Each row is a point on a landscape with many valleys, with its height.
From any point a ball rolls to the lowest of the 2 points nearest to it. It stops when none of these is lower. Distance is the straight distance between rows; heights are no part of it.
Fazo: [181 166 182 125 135  77 138  74 151 146 132  86 117 205  91 104 119 154
 148 166 121 119 179 163 149 154  93]  (h 3.19)
zezi: [134 145 163 134  81 123 130 155 142 128  91 138 121 172 130 117 139 118
 144 149 107 119 144 165 143 142 137]  (h 1.72)
Gule: [131 133 162 163 100 131 149 138  98 136 145 105 109 170  89 113  56  80
  93 161 149 174 125 168 154 107 164]  (h 4.33)
Naku: [112 102  89 114 133 135 144 111  84  95 141 146 111  96 183 119 110 124
 120 105  90 180  61 142  88  37 127]  (h 3.38)
defev: [123 132 156 121 110 144 132 145 153 123  93 154 153 100 106 141 153 113
 157 118 136 117 126 109 110 148 130]  (h 3.64)
nirog: [ 99 118  78 117 164 141 113 115  96  72 123 165 107 134 182 163 164 119
 134 105  92 129 119 140  99 105 140]  (h 3.31)
fako: [123 111 136 113 125 124 116 122 115  59 112 146 125 165 170 138 141 137
 157 113 101 137 139 148 128 109 122]  (h 3.83)
podu: [ 92 112 105  90 102 145 137 148 187 126 100 146 145  78 161 133 156 126
 147  90 134 106  97  65  88 105 131]  (h 6.08)
mutet: [159 128 136  82 113 132 114 134 138 174 129  91 139 151 149 136 149 206
 111 124 138  98 192 130 160 153  59]  (h 1.11)
kefi: [134 105 137 129  86 148 130 141 148 177 109 117 148 118 106 111  99 112
  96 168 151 126 156 138 135 115 154]  (h 4.71)
vutom: [122  98  92 162 181 143 112 104 110  92 173 137 127 104 154 136  94 103
 103 157 122 156 126 110 118  89 163]  (h 3.01)
Nin: [139 108 158  89  92 107 157 115  79  97 120 110 128 140 165  89  92 137
 145 107  92 160  99 176 133  56 108]  (h 2.49)
kob: [ 89 106 128  98  97 160 145 138 158 119 141 141 161  89 157  91  82 118
 137 109 178 139  94  78 111  63 138]  (h 4.73)
foteg: [146 124 157  88 159  86 124  85 128 109 144  89 114 151 158 112 152 197
 164  93 104 133 145 110 160 134  59]  (h 3.28)
dor: [113 121  84 134 143 139 131 132 118  98 108 165 123  88 156 147 167  96
 119 109  74 135  83 131  80 100 159]  (h 2.71)
Soga: [110 151  84 199 184 119 141 122 109  66 148 165  90  99 132 144 108  63
 122 144  96 177  70 126 106 105 203]  (h 8.26)
Lata: [125 139 131 116  56 152 123 167 119 139  69 138 137 157 161 134 171 146
 126 131 101  90 148 171 139 144 117]  (h 1.22)
Kazup: [141 120  99 156 170 120  87 120 149 151 135 113 117 120 129 144 159 158
  95 173 110  96 185 117 156 174 131]  (h 1.17)
Fosi: [100 134 106  97 134 145 122 154  93 109 100 136 121 103 166 166 207 164
 143  57  78  93 104 121 108 147  67]  (h 3.12)
Tep: [ 94 113 102  93  92 161 123 138  84 172 173  97 131 120 172 125 131 180
  74  78 133 119 101 127 123  95  58]  (h 3.75)
Tibo: [120 111 152  96 103 143 150 125  76  61 139 131 143 171 179 113  87 127
 151  94 149 165  95 159 123  58 118]  (h 1.91)
siz: [150 149 147 159 124 114 132 131 127 141 125  79  64 212 103 115  73  93
 115 182 147 160 132 169 183 127 150]  (h 3.99)
lar: [114 174 110 155 118 113 143 166 158  98  67 158  79 127 122 140 155  63
 145 123  96 140  58 132 114 141 190]  (h 7.44)
koso: [112 161 105 173 178 128 112 160 115 113 128 161 115 107  96 180 187 122
 125 118  97  94 126 123 131 219 143]  (h 2.53)
Mito: [123 104 141 126 116 164 137 133  70 109 163 141 152 123 122 130  76  94
 125 111 165 154  98 145 123  94 130]  (h 5.29)
Zoka: [149 110 121 131 104 112 132 143  70 220 154 102 147  55  42 128 120 126
  80 111 127 130 110 144 126 137 100]  (h 2.24)
lefe: [100 132 158 113 137 156 142 155 107 107 177 155 176  99  84 154 119 139
 175  58 203 132 110  88 122 171 100]  (h 0.66)
piniz: [106 158 107 148  66 155 144 181 128 117  79 172 114 131 142 130 133  73
 111 133 117 127  73 161 115 128 183]  (h 6.81)
Meko: [133  95 133  88  70 159 126 145 144 165 107 100 157 135 156 115 109 136
  98 133 154 117 150 138 138  96 112]  (h 4.41)
Nevet: [109  85  91 161 153 169 103 125  89 133 175 136 145 124 108 158  92  92
  71 153 181 135 149 128 125 126 164]  (h 5.26)
gutez: [132 117  67 185 188  96 105  99 116 119 149 117  87 103 170 125 133 113
  83 167  48 147 117 125 126 103 175]  (h 3.77)
toso: [116 122  95 190 202 124 102 105 106  79 170 151 119 116 139 159 126  90
 127 155 125 131 134 112 133 145 177]  (h 2.50)
Zufon: [137 139 178  73  90 138 138 137 163 131  96 124 165 175 140 124 134 173
 183 118 165 103 166 117 134 142  80]  (h 3.48)
pofu: [134 139 125 150  79 110 151 143 164 192  87 113 113 116 101  85 106  90
  92 185 116 134 119 146 132  97 164]  (h 5.05)
Mezom: [ 93 152 123 112 140 159 112 147 127  48 107 191 147 143 154 183 173 100
 162  74 166  92 141 135 115 158 160]  (h 5.03)
guza: [184 160 190  97 110 100 144 104 112 159 113  88 135 202 118 114 133 182
 149 128 123 113 173 176 156 146  67]  (h 2.96)
pid: [136 106 143 113 122 122 126 124  89 187 174  93 157  91  61 125 103 146
 123 103 169 136 130 127 133 134  83]  (h 1.96)
Sizat: [159 118 118 125 173  95 102  88 129 163 154  95 125  95 110 127 146 161
 103 138 103 122 159  97 148 148  98]  (h 0.81)
gamu: [161 121 152  82 124 119 128  99 145 178 156  75 154 160 110 125 107 192
 118 126 180 117 180 113 150 137  71]  (h 1.38)
bisok: [119 151 126 161 166 107 110 131 115 103 118 143  96 136 125 151 176 125
 142 124  65 121 125 136 144 178 137]  (h 2.03)
soses: [127 101  96 103 122 103 135 105 113  83 122 107 114 129 201  99 111 156
 125 118  85 167  97 152 114  26 124]  (h 2.93)
vis: [115 155 137 174 148 129 120 134 167  75 129 172 123 142 127 138 109  70
 146 156 146 141 122 114 132 153 205]  (h 2.80)
Dipe: [137 121 120 152 145 131 107 128 111 120 135 126 115 134 145 141 152 131
 109 150 102 120 148 144 143 145 133]  (h 1.58)
voge: [151 144 163 153 130 124 132 133 142 191 148 121 159 134  26 128 108 128
 141 162 185 122 159 130 126 179 123]  (h 2.29)
lodid: [149 165 105 169 152  93 123 132 164 139  92 120  57 132 102 113 124  84
 133 179  92 148  92 121 154 163 164]  (h 4.51)
mif: [131 108 108 126 104 134 123 134 119 129 109 136 123 105 158 123 142 125
 109 131  78 122 113 144 121 109 133]  (h 2.04)
pepa: [120 147 123 177 144 145 118 163 128 139 129 181 144  94  75 159 160  93
 132 122 133 113 108 107 107 207 169]  (h 3.14)
Lorik: [108 152 126 186 189 125 103 118 144  76 145 165 104 154 126 155 142 103
 145 159 133 117 157 111 147 187 181]  (h 1.82)
mam: [164 182 170 156 141  94 145  96 136 131 133  92  87 218  79 109  91 108
 166 172 145 143 138 154 161 165 123]  (h 3.55)
fizu: [148 112 110 139 118 135  99 143 107 177 146  93 123 137 105 157 144 170
  47 143 132 105 190 152 160 169  97]  (h 1.46)
bipo: [116 106 133 163 110 167 128 146  89 123 165 137 144 135 103 136  64  71
  79 150 178 161 117 157 123 101 173]  (h 4.83)
reb: [109 121  94  97 111 154 124 145  86 142 138 118 136 105 161 140 163 172
 118  76 104 109 105 133 126 135  51]  (h 3.46)
komo: [177 164 168 125  90 118 146 131 117 197 118  87 129 179  76 135 131 168
 105 145 134 112 176 177 156 173  77]  (h 2.76)
zipe: [ 98 106 148  92 112 125 149 117 154 141 138 121 150 103 137  95 106 153
 158  97 156 123 114  78 118  99 102]  (h 5.21)
rebo: [104  84 111  98 127 137 122 109 125 124 177  93 131 124 176  93  68 138
  86 120 154 151 115  96 129  43 122]  (h 4.47)
sis: [114 100  89 116 117 152 128 150 173 155  96 158 151  45 137 124 146 103
 104 134 121 105 105  79  85 117 160]  (h 6.54)
sika: [148 129 181 128 159 135 135 115 136 134 164 136 182 131  47 141  93 127
 177 139 197 133 154 101 130 174 127]  (h 1.86)
fino: [154 132 182  77  88 126 152 126 108 138 101 113 145 163 138 112 135 175
 169  98 120 119 145 151 147 128  65]  (h 3.20)
kizom: [127 151 143 176 129 120 142 142 149 115 126 139  98 156 111 101  85  69
 136 169 142 162 111 142 151 123 184]  (h 3.72)
zon: [101 120 109 125 105 183 130 151  81 107 128 174 142 125 151 136 124 100
 120 112 139 134  95 156  93  98 146]  (h 5.78)
tik: [138 123  99 165 135 111 126 140 152 196 117 132 117  59  88 118 164 122
  96 160  86 105 110 105 124 167 154]  (h 5.77)
rirav: [134 141 173 104 153 125 139 129 125  82 121 147 137 136 114 159 164 154
 194  73 134 128 138 111 133 168  86]  (h 2.26)
Gom: [126 116 179 112 123 160 137 139 124 144 175 129 180 121  71 129  90 153
 158  99 224 127 132  97 133 150 106]  (h 1.34)
vamom: [160 156 180 106 156  97 149  94 158 126 109 119 140 143  90 121 158 162
 205 114 130 113 155 106 114 165  73]  (h 2.70)
leta: [131 110 113  89  77 102 138 136 133 136  77 110 117 101 185 104 153 159
 131 114  67 125 114 138 122  82 107]  (h 2.48)
Vulen: [118 160 105 178 144 102 144 137 118  90 114 148  78 120 133 122 131  73
 130 136  64 161  71 138 120 118 176]  (h 7.90)
kosad: [138 158 189 140  88 151 137 147 141 107 124 150 144 189 100 127 110 101
 154 149 169 138 139 156 148 152 156]  (h 2.43)
pibo: [162 116 143  98 132  93 121  87 121 129 131  94 114 145 149 113 125 165
 124 126  98 129 153 139 159 104  89]  (h 3.05)
moz: [131 170 124 163 148  97 134 143 202 146  75 151  89 117  95 124 166  90
 147 160 100 116 105 100 123 181 184]  (h 5.04)
kadil: [156 128 160  84 158  63 134  67 176 105 111 105 122 150 135 104 153 167
 192 124 102 125 156 110 121 114  95]  (h 3.03)
ruga: [134 129 164  90 141 112 149  96 115 179 185  81 152 124  76  98  94 172
 148  98 187 133 133  97 139 130  64]  (h 1.69)
Dok: [ 91  90 109  93  73 160 123 138 121 160 156  96 145 142 185 103  94 157
  75 108 159 115 126 124 123  67  98]  (h 4.08)
Baz: [ 86 152  95 139 180 157 112 127 119  72 120 212 143 101 131 186 170  76
 139  81 154  95 114 123  81 158 187]  (h 5.76)
tebam: [149 147  88 179 162  77 118 110 138 152 126  94  51 109 128  97 117 106
  89 175  62 154 104 139 156 124 158]  (h 4.11)
bul: [137 140 196 114 103 136 155 133 121 111 112 155 155 143  92 124 118 113
 181 109 165 136 134 140 128 142 121]  (h 3.07)
Dozaf: [160 109 124  77  96  76 134  93 146 144 104  87 115 128 182  74 128 176
 138 131  85 135 144 141 132  59 108]  (h 2.79)
Ligal: [ 97 142 131  94 153 129 123 134 122  81 135 128 135 127 157 161 183 164
 177  54 116 100 123  89 118 155  70]  (h 2.72)
rapo: [119 124 143 119 139 164 123 133 111  57 139 165 153 164 153 150 127 108
 163 112 165 129 141 136 128 135 149]  (h 4.36)
buzom: [136 107  94 107 147 141 103 136 107 168 168  91 137  96 123 150 146 186
  85 115 145 111 148 112 151 160  81]  (h 1.16)
degev: [100 104  96 122 131 148 151 124 121 102 152 151 141  74 151 106  87 101
 131 114 146 170  67 106  77  52 152]  (h 4.03)
nom: [112 121 116 130 145 162 114 151 121 122 136 168 164  78 116 156 158 123
 138 100 165 111 110  87 103 169 128]  (h 3.84)
rekom: [123  78 116 126 152 141 123 103 109 120 189  86 138 136 139 132  62 118
  80 138 183 152 141 105 139  80 132]  (h 4.79)
tipin: [ 97 122 140  77  96 109 149 117 211 126  86 125 145 112 159  90 132 144
 175 109 144 119 125  61 101  77 132]  (h 5.60)
tagov: [109 125  88 166 149 127 116 145 164 145 105 162 129  70 121 131 157  88
  94 153 100 112 100  99 102 153 187]  (h 6.12)
dev: [ 99 142  97 140  90 157 128 156  97  94  97 178 107 160 174 143 137  97
 116 140 101 126 103 193 103  95 166]  (h 6.27)
dosiv: [140 161 122 146 136  84 145 125 182 198  75 135  95  73  87 111 172  98
 133 147  65 106  99 106 106 161 143]  (h 5.48)
binag: [142 123 119 141 113 100 129 119 178 145  97 119 113 126 142  85 110 125
 113 182  98 149 141 144 133  84 166]  (h 5.36)
liput: [164 171 153 149 116 110 134 121 142 204 140  88 130 158  28 128 116 154
 105 158 165  98 180 157 124 195  90]  (h 2.56)
gugev: [142 147 179 110 119 130 129 128 183  98  86 151 154 184 116 137 149 152
 193 133 154 106 182 128 140 168 122]  (h 3.82)
Nik: [153 131 118 115  88 147 110 160 111 166  92 109 132 137 167 137 172 189
  97 128  95  86 177 169 156 158  74]  (h 0.82)
Zuzar: [117  78  90 164 182 139  86 102 131 126 187 102 134 115 123 150  87 114
  68 168 171 137 183  97 139 122 157]  (h 5.10)
rafup: [123  87  53 145 190 120  93  85 122  98 170 113 102 111 190 127 111 140
  92 150  95 154 131 119 118  68 144]  (h 3.41)

Call two points neighbours if one is among the 2 nearest of the other. Go from one point of each pair to the other, from neighbour to neighbour, staying as low as possible. Name the highest point that can't be avoided.
Tibo, Dipe: Mito
Nik, Lorik: Gule
rirav, Sizat: foteg

For each start below, name the point where the ball stops.
Vulen: bipo
moz: Lorik
sis: Tibo
Zuzar: rirav
pofu: rirav
